A landscape with many valleys, sampled at points; each row gives a point and its height.
A ball rolls from a point to the lowest of its 2 nearest points, and stops where none of them is lower. Distance is the straight distance between rows; heights are no part of it.
memuv: [110 127 106 111 166 172 193  87 135 121 142 135 112 153 113  86 102 125
 145 150 134 111 149 124 138 145 102 131 151  76  68 147  88]  (h 348)
rufuz: [163 131 108 121 170 168 177 143 126 164 101 129 131 158  95  44  86 109
 126 161 145 120 166 135 153 192 117 130 109  56  84 142 107]  (h 567)
dedus: [187 107 143 179  98 124  56 134  83 117  72 163 109 113  87 123 104 130
 132 122 167 138  94 130 120 111 132 118 110 139 197  83 133]  (h 488)
gor: [189 127 152 143 102 102 117 123  99 122 110 147 154 115 122 156 154 146
 126  74 120 150 124 157 112 117 172 101  90 156 130 128 149]  (h 486)
gazaf: [131 132  77 145 145 155 133 117 176 119 155 140  71 176 157 124 104 123
 150 136 122  78 110  81 135 182 102 149 166  85 116 114  39]  (h 505)
Por: [104 147 121 105 166 180 168 102 137 101 140 149 113 154 128  84 116 171
 179 168 115 120 168 115 143 123 116 133 190  81  87 142 110]  (h 326)
nera: [ 62 149 148 114 134 130 133 160 110 165 186 116 144 148 146 190 157 109
 123 152 146 160 150  90 159  85 123 127 106 185 127 141 174]  (h 150)
ver: [180 132 173 177 100 158  68  86 130 114 125 157 120 119  88 153 109 159
 121 134 172 151  78 135  89 109 156 124 113 133 157 100 111]  (h 396)
rete: [137  96 103  87 122 113 146  91  99 146 102 137 136 127 120  81  89  77
 121  99 125 123  96 116 110 114  86 116 119 112  99 154 111]  (h 387)
Kabe: [146 170 102 107 147 148 176 131  99 111  86 174 136 139 135  91 157 164
 203 132 104 130 179 126 122 102 119 108 177  71 127 121 114]  (h 258)
bika: [133 141  72 151 124 110 110 116 207 135 122 119  70 140 161 119  88 132
 126 145 144  78 137  99 102 174 163 114 174 105 153  97  54]  (h 641)
bag: [144 147  82 128 173 158 174 125 133 129  88 146  94 150  99  40  96 126
 175 156 147 131 163 106 145 122  79 126 173  61 123 112 105]  (h 534)
tegos: [109 106 158 156 173 189 187 161 121 114 165 144 127 190 142 140 151  89
 108 156 115  91 112 126 175 152  90 162 112 143  88 151  68]  (h 642)
bomok: [ 92  94 156 131 138 121  80 157 136  92 117 159 126 158  94 163  88 142
 139 153 119 122  96  96 145 104  86 137 133 127 123 146 116]  (h 470)
vimis: [107 115 128  98 149 127 148 106 133 116 150 132 109 159 136 123 113  90
 101 114 128  89  95 135  87 148 120 123 162 133 102 124  82]  (h 126)
Dele: [ 79 153 140 145 143 152 145 152 101 131 143 117 148 126 127 170 176  89
 105 150 173 127 124 129 120 141 192 122 132 182 152  90 182]  (h 188)
fom: [169 134 172 146  93 131  73 113 121 119 123 149 140  94 101 178 133 182
 127 112 111 158 149  98 136  76 156 148  92 135 154 172 128]  (h 621)
kebe: [119 160 111  82 171 176 152 120 139 146 185 102 109 123 156 102 152 112
 125 143 152 117 211 129 165 168 150 139 157  95  99 155 145]  (h 321)
digis: [150 123 105 147 139 115 176  63 128  91  86 160 119 108 158 112 142 173
 144 121 128 127 180 131  79 117 155  99 156  95 178 103 127]  (h 235)
pamog: [127 148 111 109 151 101 173 113 110 148 101  99 129  88 137  79 175 110
 101  76 125 115 142 169  71 168 176 143 132 124 100 143 156]  (h 246)
suri: [152 102 149 105  83 115  74 104  53 161 101 143 124 111  89 128 108 147
 144  92 158 133  85 161  85  74 117 125 142 135 115 103 132]  (h 443)
Vomiv: [126  60 136 114  69 116 108 122  92 137  98  83 166  78 133 136 163 194
 119 129  91 152 109 183 136  93 169 101 103 164 147 104 172]  (h 198)
fadok: [ 89 138 132  86 119 128 157 125 112 159 148  74 143  97 166 130 153  75
  82 107 141 135 110 141  93 130 151 131 145 165 114 151 138]  (h 676)
fura: [ 74  62 133 110 124  58  88 125 108 124  97 110 135 101 133 140 123 160
 115 143  87 111  99 163 117 109 141 114 120 156 142 136 188]  (h 159)
Par: [ 89  76  91  83 104  94  89 115 128 163 121  66 127  87 106 125 126 188
 126 155  99 154 152 182 142 103 103 135 126 165 106  94 164]  (h 237)
Feve: [173  59 127 128  57 151 106 102  94 100 107 102 170 109 124 134 170 199
 120 112 104 151  91 166 139  78 188 104  87 143 148  89 165]  (h 225)
ged: [140 162 157 161 133 151 113 130 165 120 156 154  76 147 148 143 122 118
 113 148 160 132 152 112 112 162 164 137 158 179 119 121  79]  (h 406)
nobe: [ 73  71 142 123 157 111  87 135 159  98 158 135 121 161  95 170  92 162
 138 151 123 110 110  99 171 106  41 160 100 116  99 139 120]  (h 468)
vudu: [136 121 151 176 112 111  57 154 120 116  71 175 112 134  90 131  78 131
 144 160 152 135  87 138 124 120 124 106 132 147 164  93 133]  (h 450)
Zukir: [157 151 155 156 130 101 122 138 111 141 109 141 143 148  99 123 145 110
 140 110 128 137  99 189 107 147 182 107 130 158 100  86 150]  (h 410)
puso: [ 61  88 136  92 140  67 115 134 143 132 118  86 162  93 140 122 129 126
  93 148  90 127  98 158 133 110 113 131 111 149 132 148 191]  (h 149)
Votag: [171 115 143 187  90 106  66 158 110 122  86 135  92  91 103 122  92 116
 119 121 165 130  94  98 124 111 108 138 133 117 236 111 106]  (h 533)
Pari: [148 189 167 159 146 107 131 167 136 148 140 152 143 155 101 118 145 107
 125 120 130 144 149 169 128 169 189 121 131 154  93  97 126]  (h 397)
sedak: [209 143  95 152 151 115 131 114 155 112  94 128  89 112 165 132 118 128
 156 110 123 141 195 115 105 158 158 107 127 106 142 158 128]  (h 269)
kazu: [ 89 135 137  72 115 107 144 168 143 158 145  75 181  81 149 113 110 140
 109 149  82 178  90 151 165  94  91 141 117 165 122 130 176]  (h 113)
Lela: [ 73 124 137 107 140  84 119 149 143 168 153  85 158 123  90 157 162 145
 125 123 138 172 146 183 159 107 116 125 113 149 105 116 213]  (h 147)
rizum: [214 146 133 165  96 128 134 110 130  91 125 154 159 150 121 145 161 150
 134  64 126 157 108 139 119 133 166  97  71 141 147 100 144]  (h 502)
zuk: [124 183 174 174 147 130 127 161 153 135 156 151 111 158 124 148 144 114
 120 150 153 146 159 122 143 156 180 121 143 178 108  99 122]  (h 383)
bap: [126 174 139 112 171 160 151 171 147 146 167 138 122 161 122  72 126 117
 100 155 162 108 173 156 142 198 155 168 137 113  76 134 107]  (h 592)
zab: [186 165 115 177 108 124 119  80 122 118 106 149  90 107 123 147 134 183
 161 108 155 161 166  80  72 106 118 148 114  64 187 152 119]  (h 591)
Gameb: [ 34 114 128 100 152 105 143 150 137 126 155  91 158 118 156 155 162  81
  69 149 117 107 110 132 128 128 111 137 131 159 148 140 162]  (h 666)
besen: [175 148 103 177 108 140  94 136 121 123 121 115  71 132 116 128  79 101
 145 127 131 109 122  36 126 134  75 162 145  67 165 173 110]  (h 241)
kora: [153 167 149 142  93 121 160 129 108 150 149  82 163 132 124 158 186  98
 129  59 131 163 132 161 137 122 195  97 111 156 133 118 165]  (h 195)
zigad: [110  90 106 174 139 128 140 162 163  91 132 138 131 152 141 148  87  99
 125 170  84 100 122  61 178 165 106 132 120  75  96 171 111]  (h 711)
kome: [ 79  83 115  65 100 117  96 123 144 131 151  92 161  86 148 153  91 166
 116 159  62 118  96 138 162  80  82 139 135 172 142 105 116]  (h 116)
ker: [149 136  72 111 177 105 147 124 163 114  80 129  95 116 159  77  93 151
 179 151 138  99 184 130 119 143 137 121 169  71 167 115 127]  (h 176)
fefit: [192 164  92 170 132 130 117 140 140 138  87 145  70 126 134 101  83 104
 156 133 146 135 171  90 102 129 110 130 142  99 141 126 107]  (h 133)
Kipu: [ 68  86 111 112 137  91 132 134 155 107 167 134 164 147 153 180 144 112
  99 127  90  92  72 103 180 144  68 124 115 139 129 144 107]  (h 698)
lutel: [197 159  64 160 148 119 155 121 149 109  78 148  88 104 152 118 136 155
 182 117 154 137 188 121  87 150 140  99 118 104 161 101 121]  (h 236)
nud: [103 115 140  97 124 131 167 140 141 147 162  94 199  92 152 110  77 115
 107 150  81 153  77 136 170 113  84 132 105 168 101 145 140]  (h 128)
Rik: [ 58  60 150 110 107 130  90 117 133 126 160 107 134  97 142 203 145 170
  87 139 115 137 121 136 145  69 135 116 125 176 187 109 137]  (h 644)
miv: [174  77 137 120  87  88  85 115  85 119  77 166 129  90 131 135 107 134
 112  86 115 113 114 109 112  94 128 122  91 134 183 136 126]  (h 173)
Buson: [140 130 106 120 138 118 123 103 156 103 120 133 102 145 156 128  96  94
 123 126 105 113 148  97 125 156 144 128 155  85 116 174 100]  (h 68)
vufaf: [190 105 161 157  87 169  78 104 128  82 138 150 166 120  89 148 143 189
 112 115 131 162  97 131 140  84 182 121  85 132 178 105 139]  (h 292)
deti: [105 180 111  86 152 189 155 151 111 177 183  99 154 133 150 121 163  75
 105 137 152 117 206 106 157 161 157 146 126 104  90 153 151]  (h 334)
rof: [214 140 138 183  91 153  81  97 148 101  94 157 138 140  96 109 126 143
 134 127 168 160  75 130 104 124 158 106  85 152 169  81 115]  (h 352)
folo: [139  98 117  81 110 105 107 109  55 157  96 146 127 113  98  94 104  95
 133  75 144 126  88 140 108  79  90 125 128 127 110 131 129]  (h 412)
nar: [ 29 111 136  95 105 126 130 171 108 149 124  61 142  83 164 148 164 105
 105 147 145 144  81 160 125 122 123 130 134 178 151 116 180]  (h 662)
sese: [150 142 125  80 198 163 154 115 156 128 161  99 121 132 149  77 138 152
 148 138 143 117 204 148 175 157 134 134 147  57  91 156 142]  (h 308)
vira: [142 112  87 117 132  93 144  67 135 118  90 137 105 132 159 114 106 114
 128 102 111 112 164 117  83 139 133 115 156  80 144 152 113]  (h 110)
vivaz: [ 92 107 136 143 138 103 105 151 161 101 159 157 109 169 160 220 156 123
  90 127  99 105  95 103 144 140 118 131 152 145 178 126  91]  (h 685)
kof: [141 178 122 124 160 162 134 126 151 119 115 152  98 143 124  69 113 181
 205 173 122 122 176  97 139 117 127 139 195  73 113 119 105]  (h 307)
zovu: [112 110  92 150 148 170 174  80 145 106 156 138  92 154 120 137 105 119
 168 133 125  67  95  85 144 178  80 137 146  65  85 137  48]  (h 476)
menub: [185 129 123 139 119 103 136  91 123 105  98 148 122 106 168 155 130 132
 122  86 125 146 170 123  99 136 158 107 125 123 144 171 135]  (h 257)
midug: [113 159 176 150 146 101 119 176 144 127 147 155 145 161 113 154 138 133
 130 130 106 163 157 122 158 118 140 128 129 134  86 147 170]  (h 437)
Muzo: [ 56  60 130 112 100 125 118 122 125 125 152  75 124 104 123 188 151 171
 102 150 149 142 124 178 141  97 118 111 133 174 167 104 180]  (h 651)
suf: [147 162 101  71 169 159 179 127 138 152 105 106 159 121 128  63 151  96
 104 123 116 120 176 165 134 169 127 133 101  69  83 167 139]  (h 281)
nev: [ 84 114 161 105 157 122 149 160 109 124 140 125 111 150 143 128 141  81
  86 130 133  80  74 166  87 154 145 149 155 156 107 113 119]  (h 172)
gorar: [123 155 115 118 156 122 150 105 180 125 143 120  84 122 145  83 119 147
 124 145 175 102 185 163 115 182 176 146 169 135 140 115 104]  (h 618)
fafin: [ 63 155 140 102 130  94 136 170 130 170 161  86 186 117 128 161 163 114
 118 134 133 176 151 127 161  94 116 127 113 163 133 126 200]  (h 137)
tigor: [112 127 138 158 143 101 102 158 171 103 133 157  89 166 164 170 118 110
 107 150 112  91  93 109 117 166 139 136 149 158 152 106  60]  (h 671)
peza: [ 91 172 117  87 146 141 189 112 125 146 154 100 129 118 131  87 166 124
 114 101 163 125 179 159  89 144 165 144 185 119 110 116 141]  (h 202)
Nipaz: [120  84 107 118 113 125 121  98 102 119 122 149 119 136  95 120  78  64
 129 108 129  97  71  83 136 130  76 117 132  94 116 148  77]  (h 416)
divo: [ 94 105 102 117 189 168 184 118 174 117 164 114 110 159 134  76  84 177
 176 179 149  62 123 136 170 182 108 139 159  56 120 112  87]  (h 508)
Sur: [108 142 169 131 147 155 121 131 125 116 166 148  96 160 154 174 139 103
 101 129 146 125 130 116 111 127 138 139 151 179 119 135  94]  (h 431)
tef: [149 128 144 106 104  95 124 139 103 158 109 112 168  99 128 130 140 124
 128  94 107 151 106 166 120 103 152 112 115 162 100 146 159]  (h 474)
Vatol: [129 118 151 150 159 211 181 120 132 115 180 146  87 171 143 124 144 107
 134 149 132  96 128 116 154 171  88 164 123 120  54 144  68]  (h 625)
Zale: [112 122 147 107 114 142 151 117 130 130 164 134 167 114 140 138  92 113
 113 132  87 132  87 103 165 113  93 126 101 152  70 180 110]  (h 148)
ruz: [ 21 105 133 131 171  98 133 148 137 116 140 100 128 125 140 172 172 101
  78 139 152  93 116 161 115 130 118 141 134 162 158  98 196]  (h 663)
pog: [162 167 124 128 167 144 151 171 142 161 123 152 129 180 106  59 100 107
 125 156 137 139 163 137 132 189 147 142 122  86  65 130 101]  (h 579)
pezus: [106 185 118 112 161 180 145 158 108 164 179 122 125 142 149 135 150  86
 110 148 189  94 205 116 133 170 183 167 135 140 135 135 144]  (h 349)
Dutek: [ 94  75 131  87 146  97  76 144 125 128 115 134 149 138  68 129  93 165
 151 149 113 139 141 126 170  82  63 142 100 128  91 133 156]  (h 272)
Kupe: [112  96 101 150 138 151 164 110 131 129 138 160 119 150 110 133  85  76
 128 121 125  69  70  96 143 172  93 117 115  86  87 139  53]  (h 448)
vegaz: [155 189 129 115 137 129 146 103 117 148 142 145 114 170  97 120 143 124
 160  84 117 155 155 127 106 115 112 127 154  95  61 148 118]  (h 585)
ves: [216 158  98 206 105 121 130 176 132 121  67 158  98 106 116 119 126 112
 154 116 170 136 126  86 111 141 120 109  87 147 179 105 126]  (h 622)
darez: [ 56  83 141 138 150 105 116 130 139 104 152 111 112 141 127 199 161 140
  96 155 154 125 115 177 123 119 122 111 135 179 179  87 181]  (h 657)
lafa: [206 132 123 152  88 113 115 118  76 123  96 166 129 140  89 122 155 151
 166  61 147 127  93 155  93 126 128  99  73 130 148  65 142]  (h 530)
Remo: [133 114  70  94 171 108 158  91 149 122 105 119 103 126 152  73 102 111
 139 128 120  93 174 133 111 167 139 132 165  55 143 140 118]  (h 146)
gik: [ 80  85 155 124 170 121 126 143 162 118 175 128 131 157 108 164 129 147
 122 149 129 145 138 114 168 115  48 147 102 139  78 154 150]  (h 456)
lotin: [ 84  34 121 137  89 103 104 108  89 117  93  95 141  90 128 136 130 196
 119 151 101 126 102 175 125 111 161 113 121 155 153 105 183]  (h 178)
vona: [ 70 143 149 131 165 131 146 177 103 132 170 129 137 150 141 183 166  89
 100 149 158 128 145 120 129 119 138 138 133 182 142 129 160]  (h 166)
tena: [217 118 124 156  79 159  66 123 124  87  98 161 149 162 106  96 156 168
 133 123 134 153  63 142 124 111 144 108  58 139 185  60 147]  (h 302)
zaruz: [137 126  93 125 145 114 154  94 145  92  80 152 116 117 174  86 115 171
 169 150 117 104 180 120 117 119 157 108 189  70 193 115 103]  (h 203)
Lom: [143 122 100 166 162 153 152 164 164 111 150 151  99 188 165 135 131 109
 124 149 111  66  92 109 162 192 108 165 144 108 111 122  28]  (h 535)
gidi: [ 62  81 145 123  94 128 125 142 107 134 139  74 145 102 150 176 168 133
 104 147 157 148  95 160 122 106 162 102 126 189 176 108 177]  (h 656)
Sonag: [107 122 173 103 116 144 106 144 112 117 150 138 123 142 130 166 123 109
 114 129 133 131  90 151 107 101 119 122 149 163  93 141 109]  (h 452)
mis: [107 189 146 157 158 154 141 170 110 141 173 149 120 151 142 150 158  95
 109 155 174 121 182 116 144 172 181 150 131 170 133 105 133]  (h 367)
bol: [110 114 156  78 105 125 116 150 106 156 143  97 159 110 138 136 126 115
 118 119 115 153  85 156 127  97 124 110 143 176  85 146 138]  (h 465)
Moso: [141 161 127 155 135 112 158 146 115 133  99 107 149  99 131 106 194 106
 101  80 122 117 131 172 102 170 204 137 110 143 114 111 180]  (h 227)
rupe: [ 98  85 112  71  76 131  68 117 107 137 107 101 165  78 114 128  89 166
 130 169  69 115 118 130 143  64  92 143 134 152 145  93 110]  (h 86)
bivi: [ 99 146 133  95 150 122 169 109 121 132 149 126 111 142 130 102 122 113
 105 114 148 128 138 153  82 149 151 139 176 136  81 126 105]  (h 169)
Fus: [142 176 158 129 116 171 128  87 120 141 171 147 113 164  93 120 146 134
 167 104 115 151 138  96 132 126  88 149 147 103  39 170 117]  (h 594)
Zop: [107 113  98  98 144 134 193  73 113 145 119 134 140 140 106  79  98  96
 136 120 126 122 108 112 112 127  87 105 137  87  70 151 101]  (h 369)
Zunaf: [167 165 101 179 129 146  92 146 178 133 116 119  60 141 151 113  72 120
 147 159 126 114 157  70 109 142 128 137 156 105 125 141 100]  (h 76)
Bigem: [ 55 140 124  93 111 147 152 167  95 162 130  75 147 101 168 150 174  56
 110 130 173 123  93 125 107 123 141 153 127 168 139 120 149]  (h 668)
zar: [158 148 107 114 133 134 173 125 138 152 134 122 193 114 152  97 110  94
 118 127  75 157 129 129 165 138  94 117  71 125  70 186 137]  (h 682)
kes: [165  99 130 116  84 102  70  85  90 134 102 147 120  95 106 138 100 132
 117  81 141 120 114  82 111  85  96 148 114  96 191 153  95]  (h 87)
fuf: [ 57 118 149 137 205 111 144 183 153  98 154 134 128 181 144 151 159  91
  88 160 134 105 132 148 133 151  94 164 138 149 140 107 129]  (h 661)
Duv: [ 77  87 126  78 133 114  91 137 136 144 151  90 138 128  91 150 119 172
 130 160 123 148 133 169 162  93  64 137 125 155  88 108 161]  (h 255)
nizi: [136 115 182 163 112 159  82  98 139 110 160 158 100 128 129 187 112 146
  99 119 154 139  91 126  96 109 151 120 138 158 155 120  91]  (h 385)
lir: [132 133 188 140 107 160  82 106 136 112 172 152  86 134 129 186 126 146
 116 117 126 133 109  83 110 122 120 155 135 131 146 163  91]  (h 351)
mune: [143 139 144  65  76 114 144 127 122 168 142  72 149  84 176 103 118 117
 121  95 117 179  82 143 119 102 118 129 137 173 104 131 132]  (h 478)
Katu: [ 78  93 116 142 131 102 118 134 166  97 140 151 145 148 135 167 104 123
 118 141  78 103  94  65 179 129  81 130 107 107 112 166 109]  (h 704)
sofel: [ 72 117 128 109 133  91 131 136 145 114 133 117 156 111 165 144 127  75
  72 131  84 106 120 114 137 146 141 124 136 134 130 176 148]  (h 669)
ralar: [167 134 117 158 109 112  90 110 114 126  99 140  85 117 122 131  86 120
 133  93 148 134 130  65  88 114  93 145 136  83 193 150 102]  (h 177)
Sevi: [ 91  55 143 110  92 109  69 103 139 120 116 121 150  80 119 178 115 182
 108 140  85 126 130 132 137  69 146 122 112 140 177 115 138]  (h 638)
Keke: [142 128 144 164 107 124  71 149 133 113 129 133  99 143 107 156  80 127
 141 138 119 108  97  35 123 128 106 166 137  98 154 175 110]  (h 284)
goli: [115 145 147 115 144 193 179  90 129 135 190 140  94 168 121 124 144 120
 138 125 131 141 134 108 125 140  90 141 142 122  36 151  96]  (h 607)
Zirag: [ 98 154 130  97 116 169 181 139 123 158 184  91 164 110 171 132 139  75
  96 143 119 146 115 110 163 126 102 129 108 162 102 170 135]  (h 690)
fesut: [109 177 127  98 162 147 154 147 149 146 165 128  99 126 135  78 131 118
  88 137 189  96 167 168 124 201 166 167 160 147 122 115 111]  (h 605)
mavop: [118  87 140 118 110 114  77 150  97 112 100 160 120 136  97 139  70  90
 119 131 121 103  77  86 145 113  89 129 139 104 144 144 106]  (h 447)
gisib: [107 119  94 118 176 158 175 125 147 119 112 135 118 156 115  46  75 158
 177 191 149  90 139 114 167 150 103 129 169  47 120 105 104]  (h 519)
dukev: [ 99 120 181 144 160 134 130 171 142 117 167 154 139 169 119 142 132 129
 121 153 107 156 148  95 166 120  90 148 111 127  65 164 150]  (h 446)
Kitep: [151 100 119 128 103  83 103 106 122 117  96 155 126 112 164 155  95 106
 110 101 100 124 120 102 107 126 145 113 116 120 165 168 129]  (h 224)
Mura: [ 75 108 154 126 181 147 164 179 135  96 156 145 152 182 135 144 140  84
  90 171 122 112 106 135 140 136  82 152 120 147  98 143 110]  (h 653)
Tazon: [126 171 101  90 138 126 197  99 114 137 109 134 159 135 135  89 165 150
 174 114  86 146 176 145 107  97 114 111 169  89  96 139 127]  (h 238)
zaris: [158 125 109 113 130 109 141 130 135 122 119 144 155 119 164 120 102  94
 122 132  84 139 155 111 151 129 106 123  94 106  90 210 134]  (h 677)
vonat: [125 132 114 100 116 109 141 113 143 129 137 113 158 101 189 130 118  83
  77 124  84 133 159 124 144 132 138 112 119 136 131 203 147]  (h 673)
gerin: [172 153  94  83 193 143 157 138 139 150 110 118 132 138 131  79 146 124
 156 135 129 125 202 158 143 181 131 131 116  47  91 152 131]  (h 294)
fud: [104 166 113 102 126 109 193  98 112 150 130  95 148 114 140  97 185 136
 145  79 109 159 166 156  87 108 156 121 170 116 103 119 136]  (h 222)
tolol: [134  93 167 117  93 130  81 109 129 118 125 121 169  68 116 174 133 190
 109 118 103 159 140 124 146  58 164 124  95 160 165 127 135]  (h 630)
Dibet: [153 148 160 175 122  98 131 156 105 120 105 139 168 155  88 142 159 126
 168  90  89 131 109 191 135 137 168  99  88 152 129  91 172]  (h 422)
Melo: [197  94 139 146  77 161  85 116 122  92 133 130 170 161 109 118 165 179
 109 119 118 161  73 168 134 104 176 110  95 142 154  75 173]  (h 259)
mobug: [ 86 174 144  82  99 118 138 181 118 181 161  72 182  94 157 134 136 104
 128 132 116 187 113 129 172  99 121 138 114 181 133 126 170]  (h 127)
gugas: [174 185 119 139 130 109 137 111 107 147 120 170 113 150 104 124 150 137
 184  65 121 155 170 127  91 121 107 126 119  99 113 135 118]  (h 575)
Luma: [113  93 136  82  91 140  56 119  74 130 119 125 163 100  87 135  81 137
 133 147 105 103  91 108 149  75  81 140 120 140 129 129 100]  (h 44)
ruva: [174 121  80 125 173 167 193 143 119 139  91 150 107 156  92  54 105  94
 149 129 150 131 170 111 154 149  77 117 123  42 104 132 108]  (h 551)
nuza: [129  92 171 124  77 151  64 120  78 136 121 144 124 123  92 160 108 163
 120 139 142 126  82 175  87  89 134 122 155 153 125 104 119]  (h 475)
Kivor: [ 62 103 121 117 135  99 125 145 135 115 166 119 143 152 179 203 173 110
  96 123 101 103  96 114 158 110  97 120 134 161 181 138 114]  (h 692)
Ribe: [198 164 107 211 110 143 141  84 145 108  96 149 106 109 116 115 139 172
 157 127 177 160 137  83  70 110 115 129 102  83 221 113 105]  (h 569)
pobe: [142 129 114 157 132  99 109 141 183 119 113 139  85 138 157 124  90 101
 110 155 131  88 128 111 105 184 173 126 150 149 146 108  74]  (h 655)
nuvum: [121 157 111 103 125 171 188 102 148 155 163  84 177  97 161 102 133  68
  98 136 101 144 140 134 155 149 107 119 111 127  75 180 128]  (h 686)
nukif: [158 134 106 141 147 160 126 117 169 105 136 115  74 154 152 110  84 116
 156 151 125 106 161  89 135 161 122 136 154  76  91 159 103]  (h 22)
ligad: [200 157 160 162 102 140  95  84 126 127 126 146 105  96 116 161 133 171
 134  91 128 165 157  86  94 102 141 152 111 105 158 187 123]  (h 608)
takev: [120 166 176 158 102 129 130 147  99 153 169 108 156 144 102 183 173 108
 139  92 132 164 142 144 163 105 187  95 120 164 128 105 171]  (h 184)
lupev: [155 183  97 130 145 143 152 139 119 124  78 176 129 126 142  59 125 174
 212 161 127 112 179 137 135 110 140 119 191  88 155 101  95]  (h 283)
ruki: [187 172  69 179 139 128 138 128 166 140  75 127  68  97 143  89 123 149
 186 143 158 125 192  89  97 115 111 113 145  97 177  95 105]  (h 192)
zoto: [146 149 154 212 113 122  66 158 161 121  76 152 112 131  94 132  94 122
 147 183 164 143 103 101 109 115 143 105 112 169 147 103 109]  (h 424)
los: [129 126 149 148 133  78  93 151 126 123 121 140 149 150  52 163 135 190
 171 116 116 150 149 181 160 101 132 117 110 136 112  96 185]  (h 438)
gir: [ 76 150 104  69 126 147 166 119 141 152 149  67 145  82 162  87 146  65
  63 107 123 103 121 136 108 152 138 153 144 139 106 155 134]  (h 681)
mag: [189 155 144 196 111 115 100 123 154 114  81 161 112 132 113 115 101 121
 136 142 163 145 108 119 104 140 166 101 116 165 136  94 116]  (h 395)
Zelu: [ 99  97 101 148 173 182 198  89 163 114 172 126  83 140 126 118 118 158
 181 164 129  55 129 126 165 176  95 143 146  55  93 125  65]  (h 496)
Zepof: [123 111 126 120 149  88 130 167  65 159  71 132 151 116 119  86 149  93
 124 118 103 120  81 179  91 138 154 119 102 136 103 143 185]  (h 218)
fako: [197 179 124 156 101 108 122 144 104 136 106 172 115 140  90 146 133 131
 183  55 145 137 138 138 106 132 119 115  85 118 148 101 127]  (h 556)
mutem: [112 175 146 146 134 137 153 151 112 142 139 113 158 112 116 128 174  79
  92 108 158 119 148 155 126 168 214 132 141 170 136  99 179]  (h 209)
bos: [220 166 123 175 115 150 143  77 169  87 116 142 123 145 131 117 161 147
 127  93 144 173 142 120 107 142 175 106 100 141 144 105 121]  (h 521)
Nedul: [ 98 111 147 104 148 106 128 150  89 146 103 122 130 130 121  95 124  85
 100 140 121 109  70 168  80 149 153 132 138 140  87 133 151]  (h 201)
poz: [141 129 139 117  98 143 107  89 121 121 150 139 127 124 130 145  93 115
 128 117 102 126 113  67 144 114  88 150 111 127  91 203  99]  (h 179)
rog: [179  80 136 165  82 142  75 101  47 121  75 155 110 117 105 106 120 159
 126 124 151 122  68 160 120 108 145 102 103 140 179  73 157]  (h 529)
baki: [129 151 166 147 135  70 122 176 120 133 123 145 164 159  81 151 149 140
 168 101  92 146 152 172 148 112 141 119  96 128 109 130 169]  (h 430)
dop: [205 140 126 190  93 118 107 167 118 120  83 143  80  81 112 112 127 123
 122  85 193 143 113  99 110 127  82 122 110 133 215 102 117]  (h 581)
dut: [113 144  96 128 135 106 123 115 216 130 145 115  76 124 167  89 103 157
 137 161 160  73 161 135 122 176 150 135 172 127 163 104  72]  (h 629)
zofib: [157 112 135  65  62 100 112 104 100 180 122  82 144  79 155 108 107 157
 146  82 117 174  91 141  99  70 109 131 125 156 106 104 120]  (h 495)
Voti: [ 94 114 137 147 117 100 133 133 122 132 141  71 166 126  90 152 186 158
 131 120 132 170 129 188 164 122 160 102 109 155 143  91 217]  (h 158)
zuge: [ 89  92 116  92  86  91 110 142 108 155  96  55 148  66 135 109 148 197
 146 143  86 164 120 190 145 107 138 126 119 172 125  85 175]  (h 219)
lavut: [122 131 166 146 104 152  85 144 144  92 165 138  89 148 132 196 121 140
 129 142  99 103 102  41 144 133 101 178 130 116 133 178 102]  (h 318)
Puvu: [ 98 129 149 146 108 126 118 139 112 128 164 102 168 135 101 193 177 145
 123 123 157 169 132 144 157  98 174  88 126 176 154  95 198]  (h 171)
pata: [217 154  79 186 112 142 143  68 176  90  98 149 113 129 136 109 155 173
 150 117 166 164 140 102  84 123 143 104  89 112 183  95 106]  (h 544)
nime: [189 100 131 138  72 145  91 125  42 118  92 164 119  93  94 121 158 164
 144  79 165 121  96 146 127 119 117 110  71 127 182  65 142]  (h 568)
tiv: [146 153  72  83 169 116 182 127 113 160  91 124 139 119 120  54 161 107
 115 102 120 106 165 168  83 174 138 143 120  83  98 149 149]  (h 266)
pimer: [ 75  91 131  92 114  85 110 127 140 123 141 112 172 109 142 148 104 139
 111 142  79 124 106 119 157  88  95 125 118 167 129 152 139]  (h 136)

For each start below, name the point where the ball stops.
Dutek | Luma
Feve | Luma
ged | kazu
Mura | lafa
gik | kazu
los | kazu
tiv | kazu
nuza | vimis
